A landscape with many valleys, sampled at points; each row gives a point and its height.
A ball rolls from a point to the lowest of its 2 nearest points, and stops where none of them is lower. Distance is the straight distance between rows; heights are no part of it.
Lefat height 500: [ 21  17 -29   3 -18 -43 -40  19 -14   3   8 -20 -43 -39 -41 -54  -8  14
 -33  24 -49 -51  27  -1  -6  40 -13  18 -11  86 -12   9 -30  43  -2]
Neso height 520: [ 24 -21 -48  29  37   3   9   5  39  11  -5  40 -46  -7  -7   3 -56 -42
 -44 -52  41 -35 -22 -31   5  -1   0 -12 -31  21  29 -47   3   2   1]
Seza height 429: [  1   1  14  25 -27 -12 -55 -41  -6  33  15 -23  -7  18 -62   2 -21   5
   4 -43 -48 -18   0   2  -4  35 -18  -5   1  11  28 -14 -20  14  -8]
Tefog height 541: [  4 -12 -22  -6  54  77  44  25  14   3  52 -40  -8 -63  12  30 -14  18
 -16  -7 -21  27  26 -58  33  21  35  62   1 -63  35  14  61 -32  36]
bigag height 745: [  2 -12  17  29  32  38  23  13  54 -49   3  15 -15 -12   8   0 -14  -7
 -39 -19   3  36  45 -23 -15  23  -8  20  -4 -73   0  12  -1 -24  -1]
keza height 639: [ 98 -13 -60 -62  76  15  -3  50  -4   9 -45   6 -15  25  28 -27  37  15
 -12  22  31  27  76 -22  32 -23  11 -38  29  -8 -62  14 -23  46  25]
zuli height 301: [ 17  25 -31 -30  58  18  20  19 -36  47 -66   9  -9  19  40 -26 -10 -13
 -14 -33  18  12   4   7  43   5 -34 -40  44 -24 -13  25 -38  40 -14]
Fino height 598: [  1  50  28   2 -17 -27 -22 -32  41 -24  46  -8 -19  13 -56 -17 -17 -26
  14  30   3 -25 -11   0 -17  30  -6  57 -34  17   5   6  26   9 -35]
labo height 396: [-13 -28 -32 -24 -52  -5 -64 -56 -32 -14   8   0   9  24 -45  -3  -7 -21
  -6 -33 -84 -13   8  46   0  23 -18  -3   9   3 -11  -8 -13   2  21]
zabu height 833: [-63  25   1 -17  -3  47 -34 -28 -30   9 -22   0 -14  -3 -29 -22  -1  -2
  -4  17 -17  40   5  59  -5 -65  20  -1 -14  22  18  23  66 -19   8]
vuno height 176: [-48   9 -31 -32  26  45   8   1 -13  38 -52  -5 -35  10   4  -6   0 -21
   2   3   2  -3  -6  25  10 -38  -8  -7  31  22  42  -3  -1  -2  15]
dasa height 407: [ 36  26 -41  -1   0 -16  -2   9 -43  40 -77  32 -26  20   4 -64  -8 -13
 -26   1  -3 -13  47  36  -3  21   5   7  -9  50 -26  -3 -15  20  15]
gefid height 328: [-29  22 -21   3 -14  15  -8  14  -6 -52   8  26  31 -75  38   4  34  28
  23  -8   3  -1  14   0 -33 -11  14   4  -9 -55 -23  39 -15 -39  25]
neb height 225: [ 14  -7  16  15 -33  -7   3   1  -4  27 -26 -38  19  34  -1  30  26 -23
 -36  15  16   2  -4  38 -15  -8  -3 -29   1 -11  32   1  33  14 -60]
sasik height 436: [ 47 -36  13   2  -4  31  -4  48  23 -31 -50  26   1  18  20 -24 -27  -6
 -12 -24 -19  13  76 -14 -30  14   2 -19  15 -43 -23  28 -26  28  24]
dib height 400: [-14   1 -24   5  11  22  12  39  29 -62 -31  50  12   2  48 -50   9 -30
   0   3   4   4  59  -1 -26   5   0 -25  -1 -21 -31   8 -40  -3  19]
kino height 767: [-64  -2 -75 -36 -31  -3 -27  13 -71 -20 -11  -3 -36 -24  -5 -15 -21   4
 -13  -2 -73  -7 -21 -27  -9 -22 -19  12  19  60 -35 -28   2 -10  30]
nisev height 444: [  4  -4  -4  17  19  35  39  23  12  -8  -7   2 -10 -25 -10   1 -39  -1
   5 -10  17 -40   1 -57   8  45  22  39  -8 -18  48 -14  10  21  26]
romi height 652: [-29  29 -13  20  -5 -20 -18 -15  16 -14  80   3 -55 -11 -29  -9 -30   4
   5 -12 -27 -41 -41  -7 -18  24  -7  19 -33  40  26 -55  -2 -50  -7]
Galo height 587: [ 25   3  50  40 -30  -3  19  -1 -12  -2  29  16  47 -25  -4  37   2  42
  35   0  -6 -33  12 -52  13  39  10  63  -8 -46  20  38  37  -5  27]
Tigen height 579: [-14  34  44  25  -7 -11  -5 -25  37  -8   2 -14  -9  15 -52  14  -8  -2
 -20  -3  17 -12  19 -38  -9  33   3  32 -24 -29  28  32  43   7 -46]
niri height 219: [ 29  -4 -11  39  25 -71   4 -23   1 -56  66  38  12  -5  16  28  -5  35
  10  41  -9   1 -35  14 -33  42 -15  36   0  -9 -66 -13  22 -51  17]
nop height 698: [  7 -52  55  12 -15  33  59  10  25 -33  -7  17  46  -8  -5  35  25  -1
  -5  12   1  15   1  11  10   4  -6 -36  14  -8  31   7  -5  16  32]
givi height 580: [ 69  -9 -39  -4  54  34  -4  24  44 -19 -75 -24 -73 -11  -8 -15 -10 -11
 -37 -48  35 -16  46 -83  18   4  22  -6 -17  26 -15 -29   1  -1  21]
pidol height 271: [-15  -9 -12   3 -28  -8 -31   7   6 -42  33  50  25 -29  80  35  17  14
  64 -18 -14 -25  13  21 -26  22 -10 -13   5 -46 -23  39 -39 -24  17]
Vope height 123: [ 18  18  19  17  -9  38   8  16  13   5 -35 -64  20  11  22   9  19  11
 -42 -42   6  55  44  14   1 -28  16 -40  16 -49  19  -7  16 -52 -44]
kekur height 561: [-43  13  18 -22  27  39   0  -2  28  -8 -17 -25  56   0  37  42  62  13
  18   2  16   9  25   0  39 -25  -9 -27  40 -47  34  42 -15  -2  -7]
Vaso height 433: [ -6 -26 -16   2 -41 -28  10  -8   0  -9   3 -12 -55  10 -28 -19 -17 -50
 -18 -22  -4   6 -43   8 -21   8 -17 -12  -7  46  19 -56 -18  12 -51]
Podaz height 359: [ 31 -34 -11 -12 -51 -25 -76 -60  -6 -26  60  37  -5  50 -32   5 -20 -26
  25  14 -45   3   0  33   3  44 -13 -37  -1  22 -34 -33 -21  -4  12]
Zevi height 475: [ 13  52   7  10  -7 -52 -42  41   0  41  37 -29 -68 -27 -14 -48 -16  11
 -32   3 -20 -62  35 -20  14  42 -20  -8 -37  82  19  17 -66  12  17]
kapud height 187: [ 34  25  51 -14 -23   5   3  -8 -12   9 -42 -34  39  -2  46 -10  34  24
  -5 -24   7  35  12  79  32 -50  -4 -93  21 -20 -13  28  13   1 -33]
zelit height 46: [ -2   6  -5  11   0  24   0  17  -3  21 -44 -39  15   0  29  -6 -12  50
 -28 -33  -4  27   1  -1 -26  -2 -30 -50  32 -27   9  18 -27 -20 -42]
Moga height 619: [ -5  50 -17 -14 -12 -17 -24   3  11  37  -5   1  -1  53  15 -10 -15 -20
  49  22  21 -15   0  -3 -18  30 -25  -3   5 -15  36 -14 -60 -15 -49]
sesi height 724: [ 45  25 -16   8  11 -13  15 -43 -62  -7  43 -20   6  13   5   7 -17  53
  40  43 -59   3 -38  16 -10  24  37  73 -24 -14 -75 -15  19 -46  28]
lar height 550: [ 52   3 -21  -3  56  30   1   9  52   2 -38   4 -52  -5 -30  -8 -21 -38
 -39 -51  52 -37  13 -53   7  13  37 -11 -48  17  21 -28   7  53 -27]
dol height 216: [ 10   2   8 -44   2  -5   4  29  14 -30 -24  25  35  15  62 -18  -2 -35
 -22  16  17  56 -10  38 -10 -11 -50 -85  20  -1 -38  21 -32  58 -48]
mik height 532: [-42  -2  56  18  -2   7   7 -27  11  38  15   8  62  15 -17  82  76  -4
  11  -3 -14  15   3 -12  14 -20  24   8  26 -25  38  38  23 -24  -2]
kobaf height 477: [-26  60  -5   1  -3  17 -64   2  -2  54  40 -21 -53 -39 -37   6 -27  43
   8   3   1 -61   9 -16 -28  26  29  25 -45  80  40  16  14 -13 -21]
kagil height 381: [-53  26 -29  13  -8  16 -25  -5 -14 -32   7  20  24 -49 -13 -32  22  24
  36  24  -9   5  32  15 -53   0  27  28 -41  -9 -16  50   9  -7  19]
bomo height 39: [ 75  -6 -48 -23   7  17  29  65  -8   8 -52 -12 -28  35  32 -41 -14 -12
 -37 -15  27  33  -8 -41 -11 -17  -4 -46 -14  28 -13  -9 -62  29 -59]
Vesiv height 287: [ 35 -10  72  -4  24 -14  14  12  18  26 -59 -50   2   5  14 -11  13  12
 -35 -18   5  72  64  23  17 -66  -5 -42  31   3 -26 -69  26 -16  28]
Zutu height 478: [  3 -17 -54  16   2   0  13  35  20   9  -9 -22 -17   9 -19 -16 -37 -27
 -30 -28  16 -27 -13 -21 -39  21  -4  14 -23  41  14 -42 -27  11 -45]
roko height 132: [ 49  19 -51 -38  -4  18   5  69  -5  -6 -48  24   3  26  65 -42 -14 -10
 -11   0   1  37  13  -9 -13  13 -45 -60  31  20 -31  12 -45  27 -46]
fup height 660: [-26   8  16 -10  -6 -27 -47 -44 -28  49 -24  -5 -51  35  -2  -8 -25 -55
 -18 -10  -2  -9 -34  11  15 -16 -40  -5  15  -8  43 -12  -5  -6 -32]
riv height 509: [-57  16 -42 -40 -23 -19 -48 -39 -10 -15  28 -12   7 -10 -22   6  45 -11
  34  40  -4 -11 -33  50 -13 -31 -28  -2  21   9 -13   9   6   8 -11]
fati height 174: [-34  -4  26 -27  19  29  29  43  13 -11 -79 -18  15  14  39   8  28 -30
  -3 -43 -13  55  24   2  39 -27 -13 -19  37 -12 -11 -21 -27  23 -16]
Dobe height 453: [ -8  62   7   2 -22 -23 -67 -19   9  42  47 -41 -34   1 -34 -40 -25  22
 -17 -22 -34 -37   7  -4   3  33 -16  -1 -25  44  36   8 -33 -17 -31]
zigub height 326: [ 29 -52  19  24 -39  -6 -51 -10  21   9  36  37 -26  27 -24 -12 -45 -49
 -21 -34 -11 -24 -37 -19  19  17 -13 -56 -13  68  42 -37 -20  29  -8]
nog height 817: [-38  10 -52 -39 -25 -22 -39 -24 -31 -14 -27  19  10 -13   2 -60  34 -14
  10  33 -11  -8   3  32 -23 -15 -15 -17 -20  27 -51  23 -55  61  13]
tovav height 705: [ 18   7   9  11  46   4  19 -40 -11   0  29  26  17  14  43  72  21  16
  55 -10   6  -5 -35  46  24  46  -8  44  24 -30 -33 -27  -9 -29  21]
guke height 601: [-12 -45 -36 -32  34  19  26  14  10 -26  18  27  24 -11  -4   4  40 -28
   5   2  54  -1  49 -13  14  23  24  28  13 -51   8  -5 -23   1  44]
Bab height 523: [-49  22 -19   3  13  32  32   4 -24 -18  48  14  13  15  -4  36   4  35
  84  26  21   0 -20 -38 -23  -1  -2  43  -2  -6  27   2  23 -26   5]
lasum height 669: [-31  24  34 -11  36  -5  26 -37 -14  10  24  25  -6  24  13  33  17 -27
  46 -12  10   7 -53  51  58  -4  -6  48  14 -16 -16 -45  13 -56  23]
Rer height 560: [-15  12   9  33   0 -24 -35  -2  40 -18  30  -5 -11 -28 -32  28 -17  34
   7  28  -6 -43  17 -57 -23  29  11  45  -3 -16  -2  60  42  14 -10]
fisi height 179: [ 56   0  28   4  -5 -12  27  12  -8  67 -28 -54  12  30   4  -4 -14   6
 -83 -20   8  20 -14  15  10  -4   3 -72  29  23  16  -8  19  14 -46]
sonu height 494: [ -9 -30 -12 -23  38  50  54  46  -9 -15   6  -5 -10 -43  -5  25  -4 -22
 -23   1  -7 -18  28 -77  27  13  38  74  20 -52  17   6  42  24  44]
Vamas height 557: [-71  10  22   2 -24   5  19 -34 -21 -16  21  -5  22  12 -19   3   7 -30
  14  14   5  17 -31  24 -29 -34 -12  21 -22 -28  26   4  50 -17 -23]
rosib height 612: [ 38  -7  71  31  17 -17  28 -56  -8   9  50  11  46  27   7  62  13  48
  38  37   0   5 -17 -31  45  23  19  43  11 -24  30  22   5  -4  20]
tus height 215: [ 24 -28  18   9 -18 -18  -7   8  17 -41  62  51  36 -30  59  50  -9  36
  96  21 -13 -25 -19  -8  10  29   5 -18  47 -51 -22  26 -36 -19  37]
zodug height 578: [-33  18  31  32 -22 -39 -80 -29  -3   9  38 -17 -27 -24 -51  62  -6  58
  23  20 -11 -16 -27 -59 -34  -1  -6  36  21  24   7  31  49  -4   7]
tuv height 412: [ -6  -8 -40  -2   3 -43  32  17 -21 -25  62  44  48 -51  67 -11   7 -14
 -11  40  17 -23  16 -39  -9  10  18  82 -25 -77 -52  23  27 -21  51]
Raber height 398: [ 11 -16   8   4 -54 -12  -1 -11  -8  32 -35 -39 -41  16 -22 -31 -13 -33
 -50 -22  22  -7 -63   7  21 -46 -19 -39 -14  46  15 -24   2  31 -46]
kas height 487: [-13  22  -5   8   1  45  20  25  23 -16   6   0 -10   3  -9 -15   0  23
  40  26   7 -21   4 -31  -4  14  20  21 -21  13  56  36  -2 -12 -19]
rutus height 484: [-37  -7 -12 -16 -32 -25 -11 -45   0 -34  40  28  28   5 -27 -13  26 -17
  53  24  -4 -17 -25  33 -30  17 -11  -5 -19  -2 -30 -11 -16  16 -14]
Fus height 661: [-38   3  11  22   0  17  35  22  -2  17 -41 -68  22  -8 -28  12 -24  23
 -51  -5 -20 -21 -46 -54 -25 -16  18 -43  17  33  31   8   7  12 -12]
lor height 264: [  6  -3  23   8 -14  11 -23  38   6 -30  49  34  13  25  31  53 -24  16
  77   4 -12 -19 -37   1  10  28  -1 -55  32   7 -16 -19 -34  12   3]
rilim height 522: [ -8   9 -31  -6  17   3  -9  -4 -22  26 -28 -13 -28  -2 -29 -36  -8   7
 -27  25   3 -14  22   4 -37  -4  26  16  11  63  16  20  41  38 -15]
zar height 738: [-68   9 -61   3  -5   5 -11  26 -54 -50  -3  43 -13 -46   8 -24   7  -7
  -1  10 -40 -36 -20   9 -18 -10  -5  21  14  35 -11 -17 -10 -31  33]
Kinor height 559: [-59  -3 -60 -31  25  26  39  38   7 -23  35 -11  34 -20  12  34  32   5
  50  25   2 -13  15 -27 -31  -6  27  40   7 -27   7  21  18  -7  10]
paka height 638: [-68 -22  11  21 -18  30  25  -2   4  13  -4 -40  -4 -29 -34  18 -38   6
 -25  -4  -6   1 -48 -49 -34  -7   4  17 -16  14  23   6  52   2  10]
nup height 320: [ 25 -18 -38  21  30 -72  20  18 -22 -48  53  29  27 -23  46  -2   6   4
 -14  49  21 -59 -15 -18 -21  33  -9  58 -16 -16 -63 -28  19 -34  49]
gev height 302: [  1 -18   3 -22 -33  -9 -49  -2  -6   9  18  22  -2  36  12  28 -12 -32
  66  -3 -32  -5 -27  23  11  24 -37 -67  60  42 -25 -26 -59  38 -13]
zodu height 703: [-27 -25 -46  26 -23 -16 -15  15 -12 -16  17  22 -13 -33   0  -4  -9  13
 -13 -25 -44 -49 -17   9 -49  26  10  31   6  16 -11 -28  25 -31  20]
dovez height 515: [-24 -30  51   5  -3   4 -21 -57  17   6  18  31  55   2 -24  40  58 -21
  20  13   8  -8   7   8   0  -5  14  -3  -7 -26   2  27 -26  19  46]
Goda height 771: [ -9   0  41   7  30  15  12 -11  44 -10  11  -8   3 -23 -16   8  19   2
 -48  -8  32  67  55  24  10  -1  24  36 -15 -65  18   0  46 -35  11]
moro height 473: [ 36  35 -59  -2  30   1  21  35 -31  28 -63  -7 -37  19  -4 -56 -22   2
 -26  12  24  -1  36 -20   5 -13  27  18  -6  45   0  -6  16  11 -21]
busa height 815: [-44   4  20 -29 -11  22 -14 -27  -6  -6 -28 -12   8 -28 -17 -28  44 -26
  -4  11  21  21  41  59  -8 -63  19  -7 -11 -19  11  27  28  32  18]
roder height 740: [ 12 -17  10  10   4 -11  19 -16 -10 -14  19  37  11  13   7  18 -13   9
  68  16 -26 -25 -12  14  -1  38  -9  36   1  -9 -18 -35 -22 -28  39]
fula height 530: [-53  18   5 -13 -17   3   1 -17 -27  -2   0 -44  15   6 -18  -6  11  -8
  21  58  -6  -6 -24  28 -12 -37 -18 -15   4  24  26  19 -11  20 -28]
Guki height 594: [-12  -6  -7  30 -24 -38 -66 -33 -38  -6  78  -5 -15 -10 -26  60  23  83
  63  12 -24  13 -29 -23 -33  -7  31  73  -5  -8 -32  24  38 -19  -3]
muvob height 252: [ 30 -47   8 -21 -18  31  27  39  22  -9 -82  22  -1  18  15 -25  22 -34
  -1 -30  11  45  37   6  11 -42  13 -12  -2  18 -30 -13 -44  35  -4]
sanu height 717: [ 10 -59  63 -13   6   5  26   6  25   5  46  31  47  -3  14  42  39 -17
 -19  -7  21  35 -13  43  45  18  -9 -18   6 -14   2 -13   0  -2  26]
kat height 232: [ 10  36  57 -11  12   3  25 -16 -15  23 -45 -34  32  12  29 -20  45  30
 -24   3  -7  70  15  35  31 -79  -6 -85  37   4 -45  -8  27   7  23]
Ris height 213: [ -7  48  18   6  27  37  15   3 -11  62 -18 -86  -6  10   0 -12 -27  61
 -51 -17  41  53 -48 -13   5 -84  19 -60   4 -24   4   8  47 -35 -29]
Pufa height 675: [-25  -3 -19  47 -35 -30 -17  16   6  -9  47 -14 -25 -64  -8   5 -32  50
  -5 -30 -49 -45 -35 -16 -22   9   3   4   4   7  16 -24 -23 -31 -15]
Rik height 596: [  1  26   8  -8 -14  -7 -20  -5   1   5 -14  29  38  49  27   9  15 -23
  38  -9  -3   8  13  27 -14  12 -31 -43  22 -15  12  35 -32  18 -20]
Sis height 796: [-38   1 -68 -50 -20  -5 -18  -6 -72 -17 -17 -23 -20 -16 -33 -62   9   4
 -20  30 -57  13   6  19  -7 -24  12  -2 -15  64 -44   4 -31  33   5]
ledu height 836: [ -2   2  -8 -17 -14  -2  -4 -36 -18  -9 -47  -8  25  -3 -24 -57  17  15
 -10  24  11  15  14  56 -43 -33  10 -32 -18  16 -32  11  -4  49   9]
ber height 382: [ 21 -19  18  20   3  -2  12  23  13   3 -72  -7 -21  -2 -24 -21 -50  18
 -22 -38  -4   7  42 -41   1 -10  18   1  14 -21   9 -10 -12  24  17]
pitil height 441: [-47 -28  -8  -2 -18   0   2 -44  -1 -16  12  22  17 -26  -9 -27  40 -13
  23   4  16 -17  13  24 -56  13  10  17 -62 -27 -36  -8  -9  21  35]
zumo height 678: [ -6 -41  31  32 -13  16  46  26  27 -12 -25   1  27 -15 -17  37 -22  13
 -17  -3 -23 -38 -26 -69  -4 -13  11 -41  23  10  34  11  -1  17  27]
kurod height 330: [  7  28 -14  -2   3   6  43   7 -20  22 -27 -78 -37   6 -16 -56 -28  29
 -19  40  17  13 -18  19 -10 -52  22 -50   0  39  13 -29  19  37 -42]
pora height 636: [  7 -25 -38  -8  36   0  21  40  23 -39 -21  32   9 -53   3 -23  25 -14
  -5  25  16 -15  73 -20  -9  -1  44  28 -13 -42   5  25  26   9  62]
bir height 177: [-16  35  14  11   9  57  13  13  -6  17 -37 -82  12   8   8  13  31  55
 -35 -30  29  32 -11 -40  21 -64  31 -32   1   5  32  13  32 -54 -36]
vilab height 624: [ 24  38  -6  23  14 -45   9 -25  24 -26  80  17 -37  28 -26  13 -22  10
  54  35   6 -33 -49  19   6  34 -13  46 -28  20 -11 -23  12 -48 -23]
Vak height 625: [-23   4  -2  14  24 -15 -23 -50 -12 -19  56   9   3  -8  12  47  37  61
  42  19  -1  51 -36  10  -7   7   3  71 -11 -10 -48  24  46 -63  20]
Romas height 335: [ -5   8 -13  -1 -31  17   0  33  34 -69  17  38  30 -12  51 -12 -17  -5
  36 -18  -7  -3  19   8 -42  43 -41 -37 -16  -9 -18  21 -31 -21  -7]
Gop height 534: [-20 -11 -10  18  20 -35 -10 -11  10 -15  23  45 -19 -58  -9  13 -28  16
 -16  33 -15 -24  -8 -34  -9   3   6  46  21 -34 -14  39  56  -3  45]
gid height 739: [  0 -32  40   3  21  -1  43 -16  40  25  31  -9  20  20  16  48  -1 -19
 -32 -29  39  18 -54  35  55  10 -13   4  12 -26  37 -40  -4 -46  -4]
duf height 331: [ 41 -27   3 -10 -63 -26 -64   0 -15   4  43  22 -23  52 -30  -8  -7 -49
  27 -19 -43 -19 -10  38  24  22 -34 -51   1  63  14 -27 -56  10 -20]
vez height 242: [ -3  -5  -6 -43  38  19  -8  12  12  57 -84  -3 -33  30  15 -21   9 -49
 -15   0  20  15  34  15  58 -26 -10 -35  24 -31  40   2 -30  18  -7]
dazo height 329: [ 44 -23 -32 -13 -21 -19 -12   7 -15  13 -65  27   6  26  -5 -28  23 -50
  -5 -26 -22  28  28  19 -11  12   1   9 -19  42 -15  19 -38  46 -27]
Sidu height 336: [ 27   1  58   5  19  20  33   4  13  30 -70 -47  10   4 -21 -11   8  13
 -38 -20 -13  24  69 -41   6 -36  17 -28  30  -6  -3 -23  23  16  22]
buv height 641: [ 12  27  11 -11 -10 -62 -35  -6 -21  64  16 -18 -23  41   1 -37 -50 -21
  -3  -4  13 -41 -35  11   3  10 -51 -27 -15   6  31 -15 -50   6 -50]
kepag height 371: [ -8  27  -3   3 -25  -9   6  -3 -18  25   0 -65 -49   3 -42 -61 -35 -10
 -50  17   6 -36 -28  14  13 -30   1 -24 -42  66  45 -25 -21  30 -44]
Kulu height 124: [ 59 -15   0  -8  -8 -11  52  34 -34  36 -31 -19   7  44   1 -34 -10  22
 -64   9   6  38 -45 -14  20   1 -14 -67   5  34 -26 -26 -36  53 -58]
rifip height 713: [ 21 -44 -23  14  40  15  23  42  39 -55  33  37  10 -49  43  16 -22  -8
 -17  -8   2  19  34 -15   0  28   4  -8  -5 -79 -41  12   9 -29  49]
suko height 795: [ -5 -29  54  -7   9  27  20  -3  33 -18 -33  -2   5 -12  -9  -3  33 -35
  -9  -4  30  61  25  46  17 -48  34   6  -5 -32   8 -28  21   3  23]
Piruk height 492: [ 12 -38  14 -12   5   3 -45 -55  25  15   9  33  17   1  -9  14  67 -58
   4 -21   9  -3  20  53 -38  11 -18  -6  -2 -21 -25  19 -26  35  25]
mupap height 699: [ 43 -19  -9  14 -13 -33  -3 -15 -15  -9  51  53 -22  43 -17 -21 -36  -5
  49  -2 -34 -47 -33  -3  35  70   7  31 -30  52 -21 -59 -39 -13  45]
sifep height 295: [ 19 -46  42   7 -34  11   0  -3   4 -12  17  37  14  58 -13  33 -13 -58
  10 -26 -17   4 -24  14   7  -2  -8 -40  15  12  31 -40 -10  15  -6]
Teda height 260: [ 49 -30  31  -9 -63  -1  20  20 -10  23 -37   4  23  51  -7   7   4 -69
 -25  -8  -1 -13   4  19  -5 -17 -10 -39   3   9  27 -15 -12  34 -61]
Tabab height 597: [-41 -22   8   3   4  22  55 -12  -5 -21  -5   3  10 -12 -32  22   6 -20
 -15  -6 -10  20 -44  -3 -22 -13 -16  68  -4 -25   5 -23  19   3  13]
gav height 637: [  1  16  68   3   9 -12  19 -64 -32  27  41   1  29  27   0  68  37  23
  44   7  18  31 -38  24  50  -5   7  75   6 -13  11   2  38 -41   3]
nuku height 577: [-30  25  63 -10 -13   2 -21  10  21 -15  -9  11  55  15  57  56  57 -22
  45 -28   4   8  18  21  45 -13 -40 -58  30 -17  14  27 -11  -2 -35]
botuk height 774: [ 23  17   9  47  14 -16 -16 -41  21  33  76   4 -27  -9   8  49 -31  52
   9 -41  49 -18 -80  -2  23  22  -8  29 -45   3  17 -36   4 -42   0]
boro height 674: [  8  18  -5 -12  29  -9  17 -38 -45   5  52   1  47   0  42  47   3  58
  66  61  13   8 -35  15 -29  -4   6  78 -24 -10 -83  -9   6 -41  28]
lume height 668: [ 29   5  12  33 -10 -37 -10 -13  25   0  20  39 -16  51 -29 -11 -41 -19
  38 -13  18 -43  -7 -10  16  75  -1  40 -28  36  39 -17  -6  13  19]
Bofon height 673: [ 29 -45 -22  22  -5 -28  31  51  17 -44   4  43  -1 -68  23 -38 -19 -11
 -37  17   5 -37  38 -27  15  -4  49  15  -1 -69 -43   9  39  -7  65]
vizez height 643: [ 17  16   6  16 -38 -45 -37   5  28   4   0  23  -5  62 -19 -45 -16 -62
  34   6  13 -19  15  24  -8  33 -30  16 -10  16  28   7 -16  -5   2]
Nele height 545: [-37  -6  37  -2 -16  18   5  -5  50  -3  24 -10  70   4  30  86  81   2
  -4  -8   7  59   4 -24  38 -23  -2   6  39 -50  14  33 -10 -40  -7]
Sogik height 533: [ 37   1 -34 -14  14 -41 -28   5  -4  -3 -31  -8 -37 -26 -47 -58   9  11
 -31  50  -6 -13  44  12 -28  10  16   1 -20  58 -41  36  -6  74   5]
piged height 265: [ -1  41  12 -25   6   6  47  22 -45  59 -32 -72 -15   2   1 -58 -61  33
 -40 -13  34  14 -51  19   0 -58  26 -52  -8 -13   7 -22  51 -30 -51]
Tepov height 610: [ 88 -28 -50 -22  61   0   2  53  18  17 -81  -4 -41  16  19 -26 -14   0
 -22 -13  27  24  50 -70  43 -31  13 -21   0  17 -22 -12 -36  14  16]
fosid height 482: [  9   3   0   2  11 -21  50   1  -5 -21  39  14  11 -85  17   8 -20   7
 -13  31   0 -25  26 -37   4  10  19  81 -39 -50 -25  43  66  -7  61]
rukos height 68: [-71 -28  -8 -39  28  19  15  11 -15 -17 -64  17 -25 -34  11  13  18 -47
  16 -23  -1  29  -3   8  48 -33 -14  28  25  18   0 -31 -31   7   0]
Tikov height 126: [  6  50   0 -15  -7  15   6  -6 -31  21 -28 -31  25  -2  39 -27   2  47
 -13  -2  14  38 -16  53  -2 -20 -17 -49  23 -10  -8  20  20 -18 -54]
dera height 758: [ 25 -17  37  33  16  -1  34 -43  30  35  66 -12   6   6  12  66 -33  48
 -11 -37  42 -17 -40 -22  43  29 -11  20   8  -6  36 -13  32 -33  -4]
potib height 847: [-32  25   2  14  15  33 -41 -15  -8  43 -20 -15 -25  -4 -25  -2  -5  34
 -12  40  11  43  24  20   0 -38   3  20  -6  16  37  68  57 -31 -18]

Two balls start at each pair of points below. Name the first point that both come to, or write never.
Neso, Pufa: never
sanu, Nele: pitil
lasum, boro: Rer
sasik, Tepov: zelit
Vak, tovav: Rer

Where does a ball stop that starts at each point below?
givi: zelit
suko: nisev
nog: niri
sesi: niri
dera: tus
buv: tus
